Each row is a point on a tangle of strands that fork, close into loops and nearly touch. The rows are in no order.
Points whose rows are less than 40.6 apart are linked; no others are. Some points are linked to none.
<692>:   0   9   6 -13  -7   6  -7 -12 -27   2  16  17 -17  -3 -16   3  -9   4   1  16   2  10 -17 -11  15  -7
<15>:  13  12   5   4   0 -12 -10   4  -1   1  18   6 -10  19  -8   6  -6  -2 -17   1   9   1  -2  -7 -22 -12
<211>:  -5 -11   0  -1  -3   2  -9   3 -29  -6  17   0   3   9  -7   5 -15   8  -1  -6   1  -7  18  -8 -13  -2
<107>:  17  10   2 -16  -7 -17  -1  -3 -16  10   9  23 -19  21 -12  -2  -7  20  -6   3  11  20 -26 -11   3 -12
<543>: -14  17  18  -2  10  -4  -1  11  21  31  -5   4  -8   2  -4  -6  13  -2   6  12   7  -8  -9  15  -4  -8
<536>:   1  11   0 -13   5   8   3  -8   2  -1   4   5  -3 -12  -5  -7  -7   3   1   5   5  -4  -9  -1  17  -2
<591>: -23 -28 -11   5 -10  17 -12   4 -28 -17   2  -8  11 -14   1   6  -5 -13  11   1 -12  -9  13  -6   8   6
<825>:   0 -25 -16  -1   6  10  -7  -5  -8 -18  -9 -13   7  -1   3  -8  -9  -1   9 -14  -6 -14  14  -9  21   7
<156>: -16  -9  -5  -9   4   5  -9   4 -11   0   4   9  -7 -29  -1  -5  -5  -7   1  10 -12  -9   6  14   9   5
<711>:   0  24  12 -18   5  -6  -3   1   6  15  -2  11 -18  12 -14  -7   3   2   4   8  15   6 -27 -10  13 -11
<193>:  -6  -1   5  -6  19 -11  -7  19   7   9   7   6 -20   2  -7  -3  -1   8  -4   5  18  -1 -11  -1  -2  -6
<470>:  14   6  -3 -15 -17  -7   3  -8 -31  -7  11  22 -13  22 -10   3 -11  19  -4   0   6  26 -20 -20  -2 -11
<553>:  24   9   9   5  11 -10  13   1  25   5   3  -8  -2  11   1  -6  -7   0  -7 -11   9   9   0  -7  -4  12
<651>:   8  12  13  -2   9   6  21  -4  31   7  -9  -2   5  -4   7 -13   2   2   1  -6   3  -1   3  13   4  13
<402>:  -4   6  -7  -2   1  12   3  -8   6 -13   1  -7   5 -15   1  -7  -3  -8  -2  -7  -3 -10   1   0  13   3
<531>: -21 -10 -20   7  -2  10   8   9  -3  -6 -12   0  -3 -28  26   6  19 -18  -2  -6 -25  -1   9  13  -7   6
<320>:   2   2  -1   6  11   9  15   1  25   7 -12  -3   3 -11  15  -9   7   0  -3 -11  -4  -6   8  16  -1  12
<502>: -22 -32 -16  16 -14  21  -7   3 -24 -10  -6  -7   8 -19  13   8   7 -21   7  -1 -20  -9  14   4   5   8
<852>:   5  -1  -5 -11  -6   7   1 -18 -19 -14   9   2   4  -9 -10  -2 -15   8   2   5   0   0  -5  -9  19  -5
<397>: -29   3   3  -7   0   5  -5   6   1  11 -10  13 -15 -30   6  -5  21 -24  -3   6 -27  -7   2  29  -1   9
<654>: -12 -32 -11  11 -10   4 -16  -7 -25 -18 -14 -24  28  16  -8   7   5   1  23 -10  -9 -18  15  -3  13   4
<437>:  -5 -21  -3  -9 -11   4  -6 -11 -35 -20   1 -13  24  17 -13   1 -14  11  15  -9   1  -8  11 -16   6  -2
<611>:  31  19  10  -8  -4 -10  17  -3  19   7   3   9   1  18   0   0  -8  12  -3   3  12  27 -23 -15  -6   0
<743>:  18  11  11 -10   5 -25   4  10  14  11   3  12 -15  27 -10  -8   0  11  -8   2  23  19 -33  -7  -9 -10
<179>:   0  -9 -14  18   9   4  -1   7   0  -3   0 -11   0  -6  15   4  -1   1  -7  -9  -6  -5  17   2  -8   4
<89>:   9 -14 -16  24   0  -2   4  -4  10 -10 -11 -21  16  -3  17   8   4  -1  -7  -9 -11   0  24   4 -10   8
<474>:  35   2   3   5  -3 -11   9  -4   9  -5   5  -5   2  22  -2  -2 -15  -1  -6 -15  11  16   0 -20  -8  12
<683>: -29  13   2  -4   0  15   9   6  13   3 -13  10  -4 -21  15  -4  21 -17   0  -1 -21  -7   3  26  -9   6
<304>:  26  13  -1  -5 -12   1  13 -21  -3  -7   8   6   7   4  -3   6  -9  12   0   4   4  18 -13 -15   6  -7
<22>: -14  18  18  -5  -1   2 -14   3   0  17   7  11 -15 -10 -13   5   7 -13   0  21   3  -2  -6   4   4  -3
<505>:   4  27  24 -11   7 -11  13   2  27  19   1   4   0  16  -7  -6   6  14   4  15  12  11 -22   6  -5 -11
<395>: -15  -1  -4  -7   9   5   1   8   7   4  -5   8  -5 -28   7  -6   4  -1   1   5  -6  -9   3  16   4   4
<272>:  -8 -11 -14  -4   7  20  -3  -3   0 -12  -3  -6  -2 -15   6 -11  -4 -12   2 -11 -10 -16   4  -2  20   6
<209>:   4  10  10  -1   3 -17 -11  11  -2   3  11  15 -20  22 -13   2   1  -2 -15  10  22   7 -15  -7 -21 -15
<744>:   8  23  19 -10  10  -2  20  -3  30   9  -2   2   4   5  -1 -11   0  12   6   5   8   9 -10   7   6   4
<359>:  -6  14  13 -12  -3   0  -9  -8 -12  10  12  14 -14 -12 -17   4   0   0  -1  26   1   5 -13   2  10  -8
<751>:  22  -5  -3   8   1  -7   2  -2   1 -13   2  -9   4  18  -1   1 -14   3  -4 -16  13   7   6 -21  -5   6
<456>:  -5 -27  -7   1  -8  -1 -13  -8 -27 -22  -9 -22  28  20 -12   5  -4  10  22  -7   1 -11  13 -13  11   1
<297>:  -1 -16 -11  17 -10   8  -7  -2 -12 -20  -2 -16  18   8   0  13  -3  -3   7  -8   8  -6   8 -18   0  -2
<310>: -25  17   7  -3  11   2  13  11  28  13 -16   3  -3  -7  18 -11  24  -2   1  -4 -19  -5   4  33 -12   3
<225>: -31   9  11 -10   8  -1 -12  12   9  24 -11   8 -16 -19  -3  -8  19 -16   4  15 -12 -11  -1  23   9   2
<586>:   8 -13  -4  -8 -16  -2  -1  -4 -32 -25   2   4   9  35  -9   2 -12  10   5 -17  18   9  -1 -29  -8  -3
<441>:  -5  -5   7  -2   5  -8 -14   8 -25   7  19   6 -12   9  -9   1 -12   9  -6  -3   3  -7  14  -1 -13  -2
<584>:   8  16  13 -12  -2 -26  -6   5   5  23  -3  13 -18  26 -16  -6   8   4  -5  10  21  12 -32  -8  -2 -19
<819>:  -8 -23 -19  16 -15   6   1  -8   2 -19 -25 -11  24 -19  13   8  17 -11   6  -6 -13  -9  11  10   1   5
<169>: -12  14   3   9  11  -9  -5  12  19  24  -2  -4 -12  -5   9   1  16  -6 -12   6 -12  -8   5  22 -14  -6
<716>:  13  12   7   9  18 -11   4   9  25  12   4  -8  -8  10   1  -5  -1   2 -10  -6   7   1  -3   1 -10   3
<495>:   6   2   0 -12 -17   6  -2 -13 -36  -6  18  17  -9  10 -12   7 -13  10   1   7   3  16 -16 -20   7  -8
<41>:  24  -1   2 -13   7 -10   8  -1   3   8   5   8  -7   8  -4  -9 -14  19   3  -5  15  10 -13  -9  15   2
<530>:  11 -12  -5   3   7   3  10  -5  20 -15 -18 -15  12  -4   6  -3  -2  -1   9  -8   8   4  12 -11  17  17
<690>: -16  -4   6  -2  -1  -5 -20   5 -19   8  16   7 -13 -18  -8   2  -3  -7  -6   9 -15  -8  13  15   0   6
<487>:  23  21   5  -4  -6   1  11  -9  10   1   6   9   2  10  -1   4  -7   4  -1   2  11  15 -17 -15  -2  -4
<26>:  29   2   0  11  -2  -2   7  -7  17   0   7  -2  14   5   6   7  -8   1 -10   1   1   1  12   1 -17  -3
<303>: -20  11   9  -1  23   1  13  21  33  16 -10  -4  -5   0  14 -12  15   6   7  -2  -5  -2  -2  23  -6   3
<155>:  -4  -2 -11  14  14   9   8  10  13   7  -8  -8  -5 -11  23   1   9  -2  -8  -6  -8  -2  11  10  -8   7
<238>:  24  -8  -4  19   2  -3   9  -3  21  -3  -4 -12  16   2  11   7  -3   1  -6  -3   2   4  18  -1 -14   7
<258>:   4  14   8  -1   2   0   6   2  22  10   4   9   6 -12   6   5   5   3  -6  15   0  -3   3  18 -15  -8
<640>:  18   8   0  11  -1  -3  -5  -1   4   6  17   1  -2  11   0   7  -8  -2 -14  -2   0  -6   8   0 -19  -8
<512>:   1 -25 -15   8  -3   4  -3 -11 -12 -17 -11 -16  19  -4   3  -5  -5   1   6 -15  -9 -14  20   1  13   8
<139>:  17  -4  -3   0 -11  -6   0  -9 -18 -17   9  -2  10  22  -7   4 -15  10  -2 -13  10   6   5 -20  -6  -3
<87>:  -5  21  24  -6   7 -11   5   6  26  31  -3   3  -1  11  -7  -7  12   7   7  17  10  -1 -16  16  -5 -13
<624>: -17 -38 -21  15 -10   9 -14  -4 -20 -20 -20 -25  21   4   3   4  11 -10  20 -10 -19 -18  12   3  18   4
<740>:   6  -9 -10  17  -6   3  -3  -3   5 -25  -9 -19  19   6   0  13  -1  -4   9  -5  12   3   4 -21   1   1
<560>: -17 -20 -20  16  -9  16  -1   4 -10 -10  -9  -8   9 -21  20  11  11 -16   2  -5 -17  -6  13   5  -3   5
<644>:   0   0  -3   8   1  15   0   5   0  -3   4   4   3  -9   5  10  -4  -4   3   5  12  -2   0 -11  -6   0
<19>:  -3  -5  -8   9  -8  13  13  -9  17 -16 -19  -8  23 -18  13   1  11  -9   1  -7  -6  -5  10  10   0   8
<865>: -15 -18 -10  14 -12  12 -10   4 -23 -20   9 -14  12  -1   1  12  -5  -8   3  -6  -2  -8  12 -13  -4  -3
<369>:  16   5  -3  -5 -12   6  10 -26 -11 -12   7   0  10  -4  -7   1 -12  10   2   3   0  10  -9 -12  17  -6
<854>: -20  14  17  -8   4  -4 -11   7  10  28  -7   7 -13 -10  -9  -6  14 -11   5  18   0  -8  -5  15   7  -4
<406>: -29  -9  -4  -6   1   8  -8  11  -9   3  -3  11 -17 -34   9  -3  14 -30   0   4 -31  -2   5  21   5  16
<830>: -12  10   2   9   9 -11 -14  11   6  21   6  -3 -18  -4  -1   3   9  -7 -13   5  -6 -10   6  13  -9  -6
<704>:  -5 -13   1 -13  -4   3  -6  -6 -37 -12  14  -2   7   8 -12  -2 -19  12   4  -5  -1  -7  12 -12   2  -1
<273>:  29  16  12 -12  -2 -21  14   4  18   8   2  12  -7  27  -5  -5  -5  13  -8   3  15  32 -34 -11  -9  -3
<195>:  10  -4  -3   7 -16   9  12 -21  11 -19 -11 -11  28 -13   1   4   2  -4   4  -1   2  -1   5   0  10   4
<123>:  -6   2   4   3   6  -8 -18   8 -10  16  14   4 -17  -3  -8   1  -4  -1  -9   4  -2 -10   8   8  -5  -1
<341>:  14   5   4 -11   3 -15  -4   0 -10  10  11  13 -15  11 -12  -3 -13  16  -4   0  12   4 -13  -5   4  -8
<11>: -16  -2 -16   8  11   4  10  15   8   6 -11  -2  -8 -20  30   3  19  -5  -5  -4 -21   1  10  19 -11   6

A piece is all that can be reached along the links. How many separate loops has the piece of each point below (a circle has one, a figure eight two, a Y none), and how many tips (points with one link)?
<692> => loops 0, tips 6
<825> => loops 0, tips 2
<624> => loops 0, tips 3
<716> => loops 0, tips 2

A fork is a point with three links, a tip a point with one. Leave the first point through the second and follow the links. Name the first fork or tip that comes.
<211>; <704> => <624>
<654>; <456> => <123>
<586>; <139> => <716>
<238>; <26> => <209>
<692>; <495> => <41>
<402>; <536> => <711>
<543>; <87> => <155>
<487>; <304> => <512>
<495>; <692> => <854>

Name the points in between on the shortest way along the links from the first point to the second, in order.
<304>; <825> => <369>, <852>, <536>, <402>, <272>
<470>; <505> => <495>, <692>, <359>, <22>, <854>, <543>, <87>
<502>; <740> => <591>, <865>, <297>
<531>; <225> => <11>, <155>, <320>, <651>, <744>, <505>, <87>, <543>, <854>
